Each row is a point on a landscape with many valleys, with its height.
From any point a ball takes the steepest step (drop divided by distance) to one of its 2 nearest points. It stops when none of these is lower. Distance is the straight distance between rows; heights are no part of it.
q103: [ 89  86  98 114  90 107  90 112 106  92  79  83  64 102  83 104  95 117
  97 111 137  84 123 104  89  95  87  87 101  99 107 110 109 121 128  93
  92  93  90  98 113 111 105  98 109  81 112  84 109]  (h 418)
q864: [ 95 112 116 113  88 115 111  87 100  72 124  94  95 100  90 100 104 123
 123 108  97 100 119  93  94  99  90 117 110  85  95 115 105  98 115 112
 103 102 111  96  95 111 111  60  86 106 111 104  99]  (h 26)
q260: [ 94 137  85  98 126 121  99 109  90  82 117 125 113  77  94  95  88 123
 110 105  72 119  72  52  84 117 106 107 125  86 103 133  85  98 119 106
  99 110  55  80 105  94  80  75  86  98 116  90  87]  (h 501)
q737: [106  90  99 101  91  69 106  54  99 111  94  95  96 122  88  95 117 107
  95  98 123  96  68 106 106  69 120 110  82 101 103  66  81  78  78  97
 108 114 110 117  86 105 102  93 109 107  57 111 133]  (h 334)
q844: [116  75 107 102 129  67 104  67  95 138  85  97 114 106  99 104 102  88
  67 106  96 106  41 103 105  73 119  78  95 122 100  67  96  81  82 113
 116 115 115 116 104  98  76 107 102 130  64  82 119]  (h 314)
q917: [114 104  93 100 122  67 118  78  83 109 110 105 125 102  91 108 103  95
  80  97  83  99  26  80 113  86 125  99  88 103 104  79  71  93  83 105
 115 115  91 112  98  85  87  99 107 122  75  92 108]  (h 355)
q511: [ 93 113 116 114  55 100  99  98 125 122  89  70  80 100 108 112 118 101
 118  81 143  86 145 147 113  79 117 107  87  96  92  96 103 104  97 100
 100  75 114 102  97 120 117  91  86  95 104 107  99]  (h 115)
q470: [115  93  89  75  92 111  99 136  80 104  89  94 124 100 124  94 102  89
  98  90  99  85 125 113 131 147  88 110  89 121  97 120 102 108  86  91
 100  68 110 100 113  89 123 134 104 101 130 111  83]  (h 117)
q825: [ 98  91 105  96 114  98 105  95  88  90 110 113 109 100  93  94  96  96
 103 104  73 119  92 102  89 117  85 121 106  92  86  95 115  88  93 101
  99 107 121 106  98  92 100 109  93  97  85 116  97]  (h 111)
q678: [ 75 109 109 101 120 126  86 107  99  70 116 107  86  96  93  91  86 128
 114 110  87 125 109  72  71 113  72 108 135  87  90 132 119  96 134 107
  87  96  94  87 117 100  83  70  81 104 112  96  93]  (h 98)
q904: [113  78  87  79 104 104 102 136  74 100  82 101 115 109 111  92  94  87
  91 103 104  84 117 104 118 136  79 100  93 115 107 115 101 106 100  88
 103  81  92 107 112  91 115 138 116  96 120 103  95]  (h 162)
q468: [108  85  82  97 115  73 107  92  99 108  77  98  92 103  80 102 102  97
  80 105 134  89  58  74 117  82 118  80  90 101 120  95  73 106 104  95
 113 112  57 113 104 101  84 106 131 110  93  77 128]  (h 620)
q83: [ 99 120 104  78 100 130  88 135 102  98 103 110 113  87 128  90 100  87
 116  98  82  95 129 117 102 138  87 117 106 113  89 122 107 106  88  96
  87  81 116  78 110  93  94 128  97 100 133 115  80]  (h 319)
q155: [113  85  84  82 102  92 112 114  70  79 102 101 124 115  91  91  97 112
  80 104 111  79  89  88 128 138  76 118  86  97 109 106  89 102  96  82
 109  95  88 115 103  86 127 108 115  94 106 108 102]  (h 537)
q570: [ 95  97  81  87 119 104 101 116  79  77 103 110 105  91  82  97  89 117
  99 109 101  99  84  65  94 130  94 104 105  88 114 121  90 109 119  98
  98 111  63 104 116  93  99 106 110  91 112  88  99]  (h 516)
q674: [109  81 101 106 107  78 103  69 104 116  93 101  92 108  92 100 113  92
  84 101 104 102  67 113  98  72 114  90  87 106  98  69  94  84  82 104
 107 112 113 110  91 103  97 105 106 112  67 104 117]  (h 318)
q512: [108 100 101  97  80  76 120  53  94 102 103  94 106 122  92  90 116 114
 104  95 123  90  84 104 110  84 111 129  75  92  96  72  82  82  80  92
 116 113 103 118  81 107 119  82 101  94  64 120 129]  (h 317)
q861: [126  70 105  92 101  78 102  80  93 129  94  97 116 123 116  95 109  68
  74  97 104  93  93 128 118  76 102  89  81 131  97  62 101  70  74  97
 118  96 124 116  81 111 109 130  99 110  79 112 105]  (h 288)
q140: [102 128  85 102 118 115 104 109  81  71 124 118 114  86  83 101  98 134
 110 102  78 106  76  48  93 117 109 106 120  86 109 131  76 101 120 105
  98 109  59  91  99 103  99  60  95 100 119  88  89]  (h 495)
q142: [ 98  88 121  97  89 100 103  82  88  82 108  89 100 105  89  96  97 116
 119  99  99 110 127 105  95 135  62 136 103  90  76 113 127  93 111  99
  99  97 127 107 108 105 112  91  92  91 106 115  99]  (h 393)
q65: [115 136  84 115  95 107 113  97 102  88 134 111 114  82 103 114 104 107
 107 103  75 102  70  71 103  84 145  90 102  93 121 103  61 118 104 110
 104 117  69  83  77  95 106  65 109 111 107  85  88]  (h 462)
q52: [ 94 115  96 114  65 106 104 109 123 111  96  81  91 103 112 111 118 102
 108  92 134  69 125 135 119  75 122  99  88 101 104  89  88 119  94 100
 102  80  98 100  95 115 121  95  95  95 108  99  99]  (h 138)
q414: [110  78 109 113 122  73  92  68 109 133  81 100  98 101 103 106 106  85
  73  99 100 115  61 116  96  65 119  73  91 122  99  63 104  81  84 114
 109 115 122 110  98 107  77 108  99 123  62  88 115]  (h 292)
q558: [ 76 105  98  89 122 129  82 119  97  79 101 114  84  89  92  88  82 121
 111 108  97 115 109  73  76 123  74 102 127  90 100 131 114 109 133 101
  87 101  79  87 124  95  83  95  95  90 122  88  94]  (h 129)
q867: [ 99 106 102  80 119 123  88 135 102 119  96 125 110  92 135  96  90  63
 103  95  72 106 111 112  92 107 102  79 106 120 108  97 112  93  92  99
  93  97 106  82 107  94  74 147  98  96 112 100  75]  (h 268)
q920: [114  87 106 118 124  76  95  78 122 138  88 101 105  94 121 112 106  74
  78  96  93 110  59 125 100  52 133  63  87 128 111  66 100  89  80 115
 109 115 117 100  93 111  77 107 101 127  71  78 100]  (h 269)
q301: [119  70 111  98  90  77 101  65  97 128  84  92 102 121 106  91 118  82
  85  91 114  95 104 130 107  82  99  99  85 115  87  61 104  70  76  96
 113 108 121 116  82 114 110 119 102  98  65 118 115]  (h 315)
q379: [105 135 102 116  88 122 117  92  96  71 140 103 106  99  98 103 112 120
 126 103  71 101 106  80 100  87 115 101 120  85 106 122  79 101 106 114
 107 107 105  89  82 111 113  29  88 120 113 103  90]  (h 479)
q725: [ 90 107 118 135  66 103  79  89 147 125 103  82  65 107 103 110 108  87
 110  90 103 116 139 129  83  43 117  78 101  99  90  80 121 109 103 100
  88  97 124  81  80 121  89  70  80  95  94  97  91]  (h 177)
q659: [102  91  83  82 117  98 104 114  68  74 105 111 117 105  80  97  93 118
  88 108  98  95  80  74 104 136  82 116  97  95 104 114  94 100 110  90
 102 105  81 112 106  89 109 105 110  91  98 102  99]  (h 524)
q223: [ 96 114 103  88 108 125  88 133 106 105 105 119 106  90 128  97  94  75
 110  98  74 101 123 118  94 113 102  97 110 109  97 106 111 105  89 100
  84  91 109  79 104  95  86 133 103  95 118 106  78]  (h 291)
q473: [106  76  84 103 119  72  99 107 115 121  62  96  86  92  81  99 100  78
  76 102 135  94  75  75 123  73 121  62  99 110 131 102  92 110 106  96
 113 108  50 116 104 108  78 119 126 116 111  63 133]  (h 628)
q10: [ 84  90 115  94 103 111  93  99  91  76 111 100  88 103  87  90  89 124
 118 106  93 114 125  92  81 131  56 127 118  93  83 123 130  93 120 100
  88  94 119 100 114 103  98  94  87  95 110 110  99]  (h 410)
q483: [ 99 109  96 108  80 101  97 128 118 128 110  92 108  90 134 125 114  71
 102  87 100  81 132 143 122  87 117  87  88 111  98  85  96 116  79 111
  96  72 111  94  88 112 115 126 100 102 115 103  80]  (h 71)
q404: [106  99 100 102  76  97 118  91 102  96 102  84 101 106 101  99 116 109
 103  95 123  78 114 119 119 106 102 121  82  96  95  91  92 102  89  90
 112  92 106 112  97 107 133  98  97  99 102 112 110]  (h 396)
q397: [101  96 109  93 109 114  77 133 108 133  95 115 100  94 138 110  88  63
 102  91  73 107 136 132  93  97  92  68 106 123  96  87 123  91  85  98
  81  87 126  88 104  98  77 148  95 100 107  99  74]  (h 298)
q116: [ 85 115 117 111 102 124  96 100 101  70 126  98  86 101  97  94  96 118
 125 107  81 116 120  80  82  98  79 108 130  86  96 131 115  97 125 115
  93  99 109  86 104 108  94  48  85 112 114 102  90]  (h 64)
q836: [110 112 107 106  82 104 119  90 101  91 122  95 111  98 107 103 115 101
 115  98  93  90 113 116 114 108 108 126  90  90  90  93  93 105  87 104
 109 103 115 104  85 103 127  90  92 103 106 112  98]  (h 380)
q790: [ 90 101 120 117  65 106  92  92 116 104  74  62  69 113  80 102 106 125
 112  98 160  79 143 123  93  83  97 102 100  93 102 115 114 102 117  91
  96  81 110  98 113 121 120  85  88  86  93 101 117]  (h 127)
q118: [ 97  88  98 126  96  90  77  94 141 126  80 100  69 100 106 116 107  86
  87  94 112 116  98 118  88  51 125  57  97 113 102  76 109 110 100 102
  92 111 105  89  91 114  79  93 102  99  86  80  98]  (h 225)
q732: [ 98 109  89 115 102 102 106  93 104  85 109 103  94  85  87 108  94 113
  97 106  94 107  71  70  92  87 122  91 104  86 110 104  78 117 119 107
  98 112  71  94  97  93  95  70 104 107 104  80 101]  (h 448)
q82: [ 96  86 102  99  83  84 109  70  89  88  93  86  88 120  66  94 109 140
  98 104 142  84  94  95  98 103  82 128  86  87 100  96  99  86 109  82
 109 102 102 118 102 109 123  81  97  85  74 108 131]  (h 589)
q113: [118 101  87  89 114  94 118 114  84 107 116 109 135 107 123  99 104  69
  87  99  73  88  71  96 121  93 121  87  84 123 115  82  84  93  81 102
 120 105  95 100  93  91 106 131 113 113  97 105  87]  (h 216)
q234: [ 99  93  97 111 103 101 100 102 108  99 102 100  87  99 104 107 101  89
  94 103  98  99 105 115  94  88 105  92  95 102 100  86 104 106  95 104
  94 102 108  98  97 101 102 110 107  97  98  97  99]  (h 147)
q344: [115  71 116 100  84  80 107  52  91 116  88  89  95 120  98  92 112  94
  98  90 114 104 112 128 100  98  82 117  83  98  74  69 111  76  88  95
 113 108 121 117  88 110 112 105 101  81  67 124 115]  (h 338)
q212: [ 98  97  86 108  78  74  96  69 124 116  76  88  90 130 100 102 113 112
  98  95 144  85  86 105 105  50 146  91  90 109 118  73  81  86  81 101
  96 102  97 110  85 111 100  96 116 108  56  99 134]  (h 369)
q239: [ 91  99  94 104 109 110  92 122 112 103 100 107  90  92 115 106  95  78
 102 101  91 104 111 105  92  89 112  79 102 101 108 100 107 117 102 103
  86 105  90  88 100  98  91 115 110  95 113  89  86]  (h 176)
q333: [101  98  87 106  78  85 105  82 115 110  85  87  89 120 103 100 119 106
  97  99 140  77 101 116 110  66 127 100  86 106 110  75  82  91  83  95
 105  96  97 109  87 110 110 102 106 100  71 105 126]  (h 384)
q753: [106  87  79  91 116  92 108 118  89  96  94 105 103  99  95 101  96  89
  88 106 103  92  85  83 105 108 106  85  91 101 117 102  90 108 104  96
 107 110  69 107 106  96  98 121 123  98 107  90 104]  (h 265)
q67: [111 134  83 101 107 110 112 112  89  78 132 113 119  85  98 106 105 110
 109 104  79  94  81  72 104 106 131 104 102  95 119 114  68 114 106 106
 100 113  70  89  89  95 109  83 108 102 116  89  88]  (h 469)
q147: [ 94  96 101  88  92 110  78 138  99 116  81  92  91  93 122 106  92  83
 106  94 103  91 150 127 103 127  77  88 101 113  91 116 115 111  98  99
  78  68 116  96 112  98  99 141 104  94 133 102  87]  (h 356)
q975: [103  87  98  96 109  82 113  82  75  84 112 108 115 107  78  96  98 107
  97 100  86 110  78  92 104 119  82 126  95  89  90  92 103  87  93  95
 107 110 109 118  89  92 111  96  94  95  80 118 106]  (h 148)
q296: [106  86 119  93  99  99 101  87  89 105 108 111 107 102 108  90  97  83
 114  93  72 121 123 120  94 125  72 123 101  98  77  91 130  84  89 100
  97 100 136 101  96  96 100 118  93  92  90 123  92]  (h 155)
q3: [112  93  83  91 108  93 113 117  84  97 108 104 120 107 109  98 102  84
  86 103  95  85  88  97 117 108 105  98  84 110 110  92  86 101  90  97
 114 100  90 107  97  92 113 125 117 101 101 103  99]  (h 242)
q54: [112  91 105 104 121  63 113  62  92 126 103 104 116 106  94 106 108  91
  78  98  91 103  28  96 110  74 122  95  88 109 102  67  83  83  76 108
 116 118 109 115  99  94  84  99 103 130  60  89 116]  (h 335)
q647: [ 89 113 124 118  63 105  82 109 128 116  90  66  75  95 104 113 103  99
 115  88 129  91 157 143 105  87  97  94  96  98  86 107 117 109 106 102
  88  74 123  98 104 115 109  91  87  91 120 105  92]  (h 76)
q704: [ 84 100 103  88 116 112  96 104  84  74 114 116 103 102  84  88  90 124
 114 106  83 116  99  85  86 137  63 133 118  92  84 126 117  89 112  97
  93  99 110  99 110  96  95  97  83  97 100 112  95]  (h 425)
q101: [107 130  92 111 106 116 110 100  87  68 138 114 112  92  89 105 103 131
 117 105  75 104  84  63  95 102 110 104 123  85 104 125  75  99 113 112
 100 107  86  89  89 104 108  46  89 111 110  93  90]  (h 488)
q529: [103  70 106  91  79  83 105  80  88  97  78  82  91 122  77  89 106 127
  87  99 142  79 107 108 112 118  68 124  87  96  96  99 106  85 101  78
 113  92 107 119 104 103 132  96 104  81  84 115 126]  (h 578)
q936: [ 95 102 112  93 100 113  74 133 109 125  93 103  94  93 130 107  93  73
 109  88  83 100 155 136  97 111  80  84 103 115  86 101 122 102  87  99
  74  73 128  90 106 100  87 140  94  99 120 107  80]  (h 327)
q279: [109 127 107  82  89 124  96 123 105  94 110 103 125  85 128  96 112  92
 122  90  83  94 131 118 121 142 100 128  98 111  87 125 104 110  78 102
  97  80 125  89 103  96 116 114  91 107 139 122  78]  (h 343)
q352: [108  88  83  77 110 107 101 142  82  98  89 110 111  97 111  90  92  78
 101 103 101  85 113  93 109 126  95  94  98 111 118 118  99 110 103  90
 104  94  70 103 110  98  99 140 121  93 129  92  95]  (h 193)
q463: [107  97  97  63 120 124  94 147  89 118  84 124 116  90 126  86  88  63
 104  95  78 101 105  98 100 120  93  83 107 126 115 106 106  86  98  87
 109  96  84  86 116  91  71 158 100  93 119  99  81]  (h 243)
q815: [107  81  91  68 116 115  94 148  80 111  74 117 109  98 112  85  84  70
  99 101  93  98 113  93 103 131  84  84 106 121 118 118 107  98 103  85
 103  94  76  98 115  95  83 155 112  94 126  92  95]  (h 217)
q386: [ 94 127  96 116  63 109 104 121 132 120 112  86  99  93 127 124 120  79
 111  84 114  80 128 142 124  69 130  90  87 105 104  89  91 126  87 110
 100  76 100  94  82 115 119  96  94  99 123  98  78]  (h 107)
q216: [100 114  88 102 120  98 110  92  77  67 123 115 118  94  76 101  98 128
 107 104  73 110  64  64  94 120  97 120 110  85  92 116  85  89 105 102
 102 111  89 106  92  93 101  79  83 101  89 102  97]  (h 397)
q977: [102 104  90 106  79  93 112  88 106  97 101  89  93 111  95 101 117 112
  97 102 130  73 102 111 112  83 111 110  81  96 108  84  83 101  91  94
 108  98  95 107  94 103 121  94 105  97  86 105 118]  (h 398)
q819: [ 78  93 101 109 122 101  87  93 120 120  79 113  94  79 101 103  74  92
  82 110  85 137  82  67  67  92  93  71 123  90  97 101 120 114 114 116
  90 119  92  94 118  83  58  98  97 102  98  79 101]  (h 328)
q131: [ 71 108 102  99 126 117  83 102 127 118  89 117  93  75 112  90  74  92
  97 107  80 142  94  63  57  98  88  71 139  88  94 114 124 113 119 104
  85 116  86  74 115  76  52  97  85  97 106  84  87]  (h 341)
q74: [ 94 110 120 122  63 101 109  63 119 104  95  76  79 112  92 100 113 111
 124  97 131  97 132 119  86  63 116 111  92  87  94  89 108  91 106 101
 103  99 113  92  89 125 110  63  88  93  77 107 116]  (h 112)
q454: [111 114 102  95 102 105 112 100  96  97 131 118 125  97 121  97 111  79
 111  99  62 102  96 109 110 110 115 119  96 101  96  91 101  95  74 108
 107 106 119  95  81  92 111 113  96 103  96 117  89]  (h 156)
q746: [ 91 105 109  96  86 113  81 134 105  98  86  82  84  95 112 105  91 102
 112  96 113  84 150 120 102 127  77  93  99 107  91 128 115 121 109  97
  78  73 114  98 117 101 104 120 102  92 140  98  88]  (h 379)
q364: [ 84  87  93 106 106 110  92 108 102  83  91  95  75  95  82 103  87 116
  96 110 116  96 106  82  86 102  89  93 106  90 108 114 105 119 136  98
  93 107  78 100 118 101  99  92 110  87 114  81 107]  (h 432)
q503: [110  91  80  94 116  68 111  84  88  99  88  97 101 101  68 107  97 117
  78 103 124  90  42  63 112  92 109  95  86  93 114  96  64 105 106  93
 112 113  57 118 107  93  84  94 124 108  88  81 129]  (h 614)
q543: [ 91  92  89 102 124  91 101  96  93 103  89 108 100  84  87 105  85 100
  84 108  93 115  65  69  88 104 105  85 106  89 103 102  98 106 108 111
 102 118  81 107 113  86  79 103 110 102  92  84 104]  (h 302)
q5: [ 91 128 129 114  65 113  91 118 127  94 104  70  80  91 114 109 100 102
 122  90 114  94 156 125 105  92 101  94 106  97  89 120 116 116 112 110
  89  77 124  94 100 118 114  73  82 104 143 108  79]  (h 25)
q549: [113 103 101  82  98 110 108 114  83 100 113 115 137 100 121  92 106  80
 102  96  71  99 108 113 122 130  95 124  96 111  97  97 104  96  76  94
 108  90 119  98  95  87 117 124 100 102 101 126  83]  (h 116)
q220: [ 91  95 101 111  71  94  94  79 118 108  74  74  72 120  80  99 109 122
 105 100 156  83 126 115  90  72 112 103  97  96 106  94 103  92 104  91
  99  95 103 107 101 115 114  92  97  85  70 103 129]  (h 161)
q966: [115 143  89 116  85 117 123  93 100  77 139 107 111  92 100 111 114 117
 116 104  78  91  92  84 108  81 136  99 103  89 116 106  60 112  98 109
 106 108  89  89  73 104 120  45  94 115 110  94  92]  (h 470)
q655: [115  76 117  97  79  87 112  68  89 110  92  88 104 112 105  92 110  96
 101  87 108 101 122 132 113 118  79 125  84  98  75  81 114  87  89  91
 114  97 125 114  94 105 123 103  99  88  89 126 105]  (h 357)
q854: [ 73 112 103  91 130 122  86 106 114  98  99 119  93  82 107  87  80 103
 104 107  77 139  92  75  63 107  80  91 135  87  86 118 119 100 121 107
  89 104  93  77 115  80  63  96  82  99 103  93  89]  (h 353)
q949: [ 84 115 100  92 113 129  81 132 116  92  99 111  88  87 112  91  84  92
 113 101  91 112 124  88  81 104  99  90 123  98 107 126 111 124 118  96
  79 102  75  77 107  96  80 100 105  90 136  87  82]  (h 189)
q827: [103  85 104 125 111  84  82  84 135 134  78 102  86  90 112 116 101  82
  79  97 102 121  76 113  89  54 127  56  96 115 106  73 108 107  93 112
  97 116 110  93  95 107  72  98 103 112  79  74  99]  (h 244)
q916: [ 98 115 113 124  69 109 110  79 120  94 109  84  81 103 100 101 111 105
 119 101 107  98 125 116  93  67 114 104  99  88  98  95 102 105 108 105
  99  99 110  89  84 115 110  59  85  99  96 102 105]  (h 86)
q726: [ 91 135 133 105  79 123  87 120 128  87 113  86  90  92 126 101  97  96
 128  95  93 103 159 114  95 105  89 105 121 101  84 134 122 110 105 116
  83  81 129  84  94 108  99  70  83 113 145 112  72]  (h 75)
q97: [117  94  86  91  94  84 120  96  84  96 112  99 123 117 103  96 110  94
  84 101 104  79  80 104 132 102 100 113  77 102 107  79  80  95  77  91
 118  98  97 115  84  93 127 108 110 104  90 116 109]  (h 270)
q257: [ 88  90  97 112 126  85  97  86 106 123  76 105 101  82  92 109  80  91
  77 108  93 121  61  71  81  94 103  75 114  91  99  99 109 112 106 117
  99 121  86 103 118  86  62 103 103 109  89  80 108]  (h 316)
q7: [ 90  75  87  73 134 101  97 113  70  95  80 113 107 104  81  92  81 104
  81 107  92 116  76  74  87 135  70 100 110  97  98 115 110  92 113  97
 101 107  87 116 121  83  84 124  99  90  91 101 100]  (h 388)
q982: [ 87 105  96  98 124 109  99  92  79  69 117 119 108  96  79  94  91 128
 112 105  74 125  78  71  83 129  76 128 119  84  84 123 106  84 109 101
  99 106 101 102 104  95  89  89  74 100  89 108  95]  (h 412)
q324: [ 89 106 132 119  67 109 105  84 109  88  96  69  76 108  85 100 105 127
 122 102 138  90 141 110  92  87  88 110 100  89  94 113 113 100 122 100
 101  92 114  94 112 125 117  60  83  97 103 105 113]  (h 89)
q466: [106  62  99  92  91  89  99  98  81  96  79  86  92 117  83  91  99 111
  80 102 125  83 110 113 111 126  62 113  91 101  94 101 110  94 102  83
 108  87 110 118 107  98 127 111 106  88  97 108 118]  (h 566)
q196: [118  73  90  83  95  84 109 100  72  90  88  93 115 123  92  87 101 108
  75 103 119  79  88 105 133 127  71 114  84  98 105  93  92  88  92  81
 114  89  98 119  98  88 130 106 114  91  94 114 115]  (h 549)
q403: [ 94  98 107 116  69  91  99  58 116 108  82  83  75 117  85  99 113 115
 115  98 136  97 117 113  89  60 120 105  94  95 101  83 103  84 101  97
  97 103 109 101  91 117 107  81  98  90  61 106 127]  (h 135)
q776: [110  81  92  87 116  80 111  92  70  94 104 106 117 109  86  94  96  94
  80 102  83 110  65  93 110 111  91 107  92 102  96  85  98  83  89  94
 110 108 106 121  97  85 109 110 105 101  77 116 103]  (h 180)
q263: [ 81 101 114  91 111 125  74 126 112  94  95 104  74  94 108  93  81 101
 110 103  92 113 138 107  75 113  66  95 121  99  92 118 127 108 116  99
  71  89 110  86 118  93  80 116 100  93 122 100  88]  (h 168)
q347: [103  88  83  84 129  84 110 106  74  98  93 106 114 100  83  99  88  94
  77 106  93 103  57  68 102 115  99  95  97  97 107 101  92  98 104  99
 108 113  74 118 115  84  86 117 116 103  92  92 105]  (h 285)
q285: [ 81  98  93  83 132 113  92 110  90 101  88 120 101  88  97  93  80  99
  95 106  82 127  86  77  74 123  79  95 121  90  92 113 114  94 114 103
  95 109  96  96 119  83  70 119  94  92  97  98  94]  (h 370)
q579: [ 92 120  85  86 125 115  98 119  89  88 107 121 114  79  91  93  91 104
 103 105  83 110  77  61  90 124 109 104 114  90 115 127  88 105 113 103
  99 115  59  90 112  91  83 104 101  94 114  87  91]  (h 508)
q755: [ 94  91  94 106  94  83 109  70  89  78  99  94  86 110  62 101 102 141
  96 107 124  92  72  79  91  93  92 119  90  86 103  97  84  87 114  91
 107 107  90 116  99 104 109  72  97  98  75 101 128]  (h 598)
q376: [112 123 106  94  87 115 111 110  99  88 124 103 125  94 117 103 116  97
 119  96  83  89 121 115 121 128 109 132  98 101  89 111  95 109  80 103
 105  92 118  98  92  96 129 101  92 106 123 117  86]  (h 364)
q645: [ 98  92  84 103 112  74 106  78  84  81  96  96  95 100  61 111  95 135
  82 104 117  96  45  63  94 100  97 105  93  84 100  97  72 100 114  95
 104 113  74 120 106  95  91  77 107 104  79  90 123]  (h 606)
q500: [104  95  89 106  95  70  99  65 114 121  81  97  96 123  97 102 113 106
  89  97 130  92  60 102 109  53 140  92  86 112 115  67  72  87  80 105
 105 108  97 108  88 108  90 100 120 120  60  93 132]  (h 354)
q38: [114  98  98  73  95 115 102 121  80  92 101 110 130  97 115  86 101  93
 100  95  86  95 116 109 122 154  79 128  94 114  95 117 109 100  84  88
 100  80 118  96 108  83 120 122  99  95 118 123  85]  (h 66)
q947: [ 90  97 101 133  76  97  70  96 147 126  86  86  62 108  94 112 107  94
  98  92 118 108 124 124  83  44 118  66 103 107 100  81 116 110 110  97
  85 100 113  86  87 117  86  83  93  91  87  88  97]  (h 201)
q688: [ 97  83 116  87 108 109  83 111  95 108  93 112  92 101 105  90  87  86
 104  98  78 121 133 119  84 124  64 105 110 102  82 100 131  88  95  96
  87  89 134  98 113  92  91 133  96  95 101 116  95]  (h 200)
q450: [110 112  92 105 119  74 116  85  87 101 108 106 123  85  85 114  94 106
  82 102  85 103  34  62 104  98 127  95  98  89 109  95  67 107  98 108
 109 116  68 105 100  84  81  93 112 115  88  81 103]  (h 371)
q545: [113  93  98  89  78  80 120  70  85  98 102  90 116 123  97  89 117 113
  91  92 123  82  89 108 132 103  95 131  72  94 100  77  83  85  76  84
 121 101 100 119  86  99 132  90 102  91  80 120 122]  (h 297)
q388: [ 91 118 123 120  73 117 115  88 106  77 115  82  86 103  89 103 107 124
 119 105 110  92 128  97  97  83  95 104 108  86 102 113  99 103 119 107
 102 100 108  88  97 121 117  42  83 108 112 104 104]  (h 54)
q717: [ 88 115  97  81 116 129  90 131  96  84 103 119 101  86 102  87  89 103
 112 107  92 102 110  89  89 132  84 108 116 100 104 127 105 113 113  96
  88  99  81  82 115  96  89 113 104  89 128  95  88]  (h 160)
q53: [ 89  91 106  82 112 119  82 125  96  93  90 108  89  97 102  89  86 101
 107 102  92 108 125 106  82 134  63 104 114 103  92 116 123 103 111  92
  83  90 115  92 119  92  89 128 102  90 115 105  92]  (h 203)
q727: [ 91 103 109 124  88 107  97  91 123  94 111  94  79  98 100 102 100  96
 110 106  95 108 118 114  88  75 105  97 103  90  95  90 110 105 104 109
  92 104 117  90  92 106 103  78  94  99 101  98 101]  (h 113)
q381: [106  90 120  95  77  97 111  81  93  95  99  85 103 101 102  96 107 107
 113  90 104 105 132 120 111 133  74 131  88  94  77 105 119  97  99  96
 106  94 129 109 104 106 124  97  94  91 110 119  98]  (h 377)
q32: [114 127  78  91 109 105 116 118  84  82 128 115 132  91 107 101 110  96
 102 103  79  87  78  80 117 116 127 110  93 102 119 107  70 108  90 101
 110 110  73  95  90  92 112 107 116 102 108  99  88]  (h 477)
q868: [105 115  85  99 118  89 110  91  80  84 119 108 118  89  82 106  93 117
  93 105  77 106  50  65  96 111 113 106 100  87 103 105  77 100 101 107
 105 114  78 106  97  84  93  91  99 105  87  94  98]  (h 385)
q851: [ 89 105 112 129  72 100  79 101 143 134 104  91  78  98 117 118 112  78
 105  85 105 102 143 149  99  57 113  74  94 105  95  78 119 103  91 106
  88  88 123  91  80 118  97  94  87  91  99  97  85]  (h 149)
q998: [ 95  97 105 122  89  99  82 113 129 125 101  96  85  97 119 119 107  76
  97  92  97  96 131 140  99  67 107  73  97 110  96  78 114 104  90 106
  87  90 118  91  89 112  95 115  97  91 104  95  86]  (h 121)
q45: [ 86 115 126 106  92 122  82 116 121  87 109  90  80  97 111  95  90  99
 122 102  93 109 149 115  81 103  76 103 123  97  86 121 127 107 115 106
  76  83 123  85 105 102  91  87  94 100 129 106  86]  (h 122)
q70: [ 84 111  99  97 112 121  82 132 123 108  95 113  90  87 123  98  86  75
 106  99  83 119 120  97  86  92 110  76 115 100 108 109 115 121 107  96
  80 106  84  76 102  95  76 113 102  91 125  87  76]  (h 199)
q954: [118  78  94  83 127  75 114  91  72 114  97 105 127 115  95  94  95  81
  70 103  81 106  47  89 114  99 101  93  93 119 101  81  94  80  89  98
 115 110 104 124 103  83  94 118 107 114  79 100 105]  (h 215)
q986: [ 90  98 102 112  81 106  89 120 112  98  86  78  76  99  99 108  99 104
 102 101 129  77 141 123  98 102  90  91 100 101  99 110 110 122 112  95
  88  81 102  99 110 107 111 105 102  87 123  92  97]  (h 402)
q173: [108 126  90 116 100  98 112  87 100  86 122 110 109  81  88 117  97 116
  98 103  82 107  56  60  97  85 135  90 106  84 113 104  60 114 108 109
 104 116  66  93  87  92  97  61 105 114  99  78  99]  (h 455)
q328: [126  74 100  87 118  76 112  82  84 120 103 103 128 122 107  91 103  73
  71 100  88  97  57 108 121  77 109  86  80 129 104  64  93  73  77 100
 121 105 116 118  89  97 103 123 104 115  76 103 107]  (h 252)
q513: [ 90  98  89 112 105 104  96 104 107  88  99 100  82  87  84 105  89 108
  99 108 105 105  91  73  90  90 114  85 106  89 117 112  91 124 126 100
  96 113  64  93 105  99  95  80 112  93 115  77 102]  (h 441)
q823: [108 105  97 103 112  96 109 101  99 105 118 115 119  94 120 105 105  75
  97 100  69 103  77 108 105  91 126  91  91 108 106  82  96  95  77 111
 105 110 112  97  89  94 103 120 100 109  90 104  91]  (h 187)

Call two points neighbours if one is among the 2 nearest of the other. Go from one point of each pair to the other, from neighbour to neighbour, staying as low as possible. Name the highest point that can't be avoided.
q825 / q5 | q53
q483 / q38 | q737
q483 / q5 | q52

Where does a ball stop that starts at each point below?
q10 | q825
q844 | q483
q861 | q825
q982 | q483
q279 | q38
q155 | q38
q949 | q864
q674 | q483
q513 | q38
q819 | q38
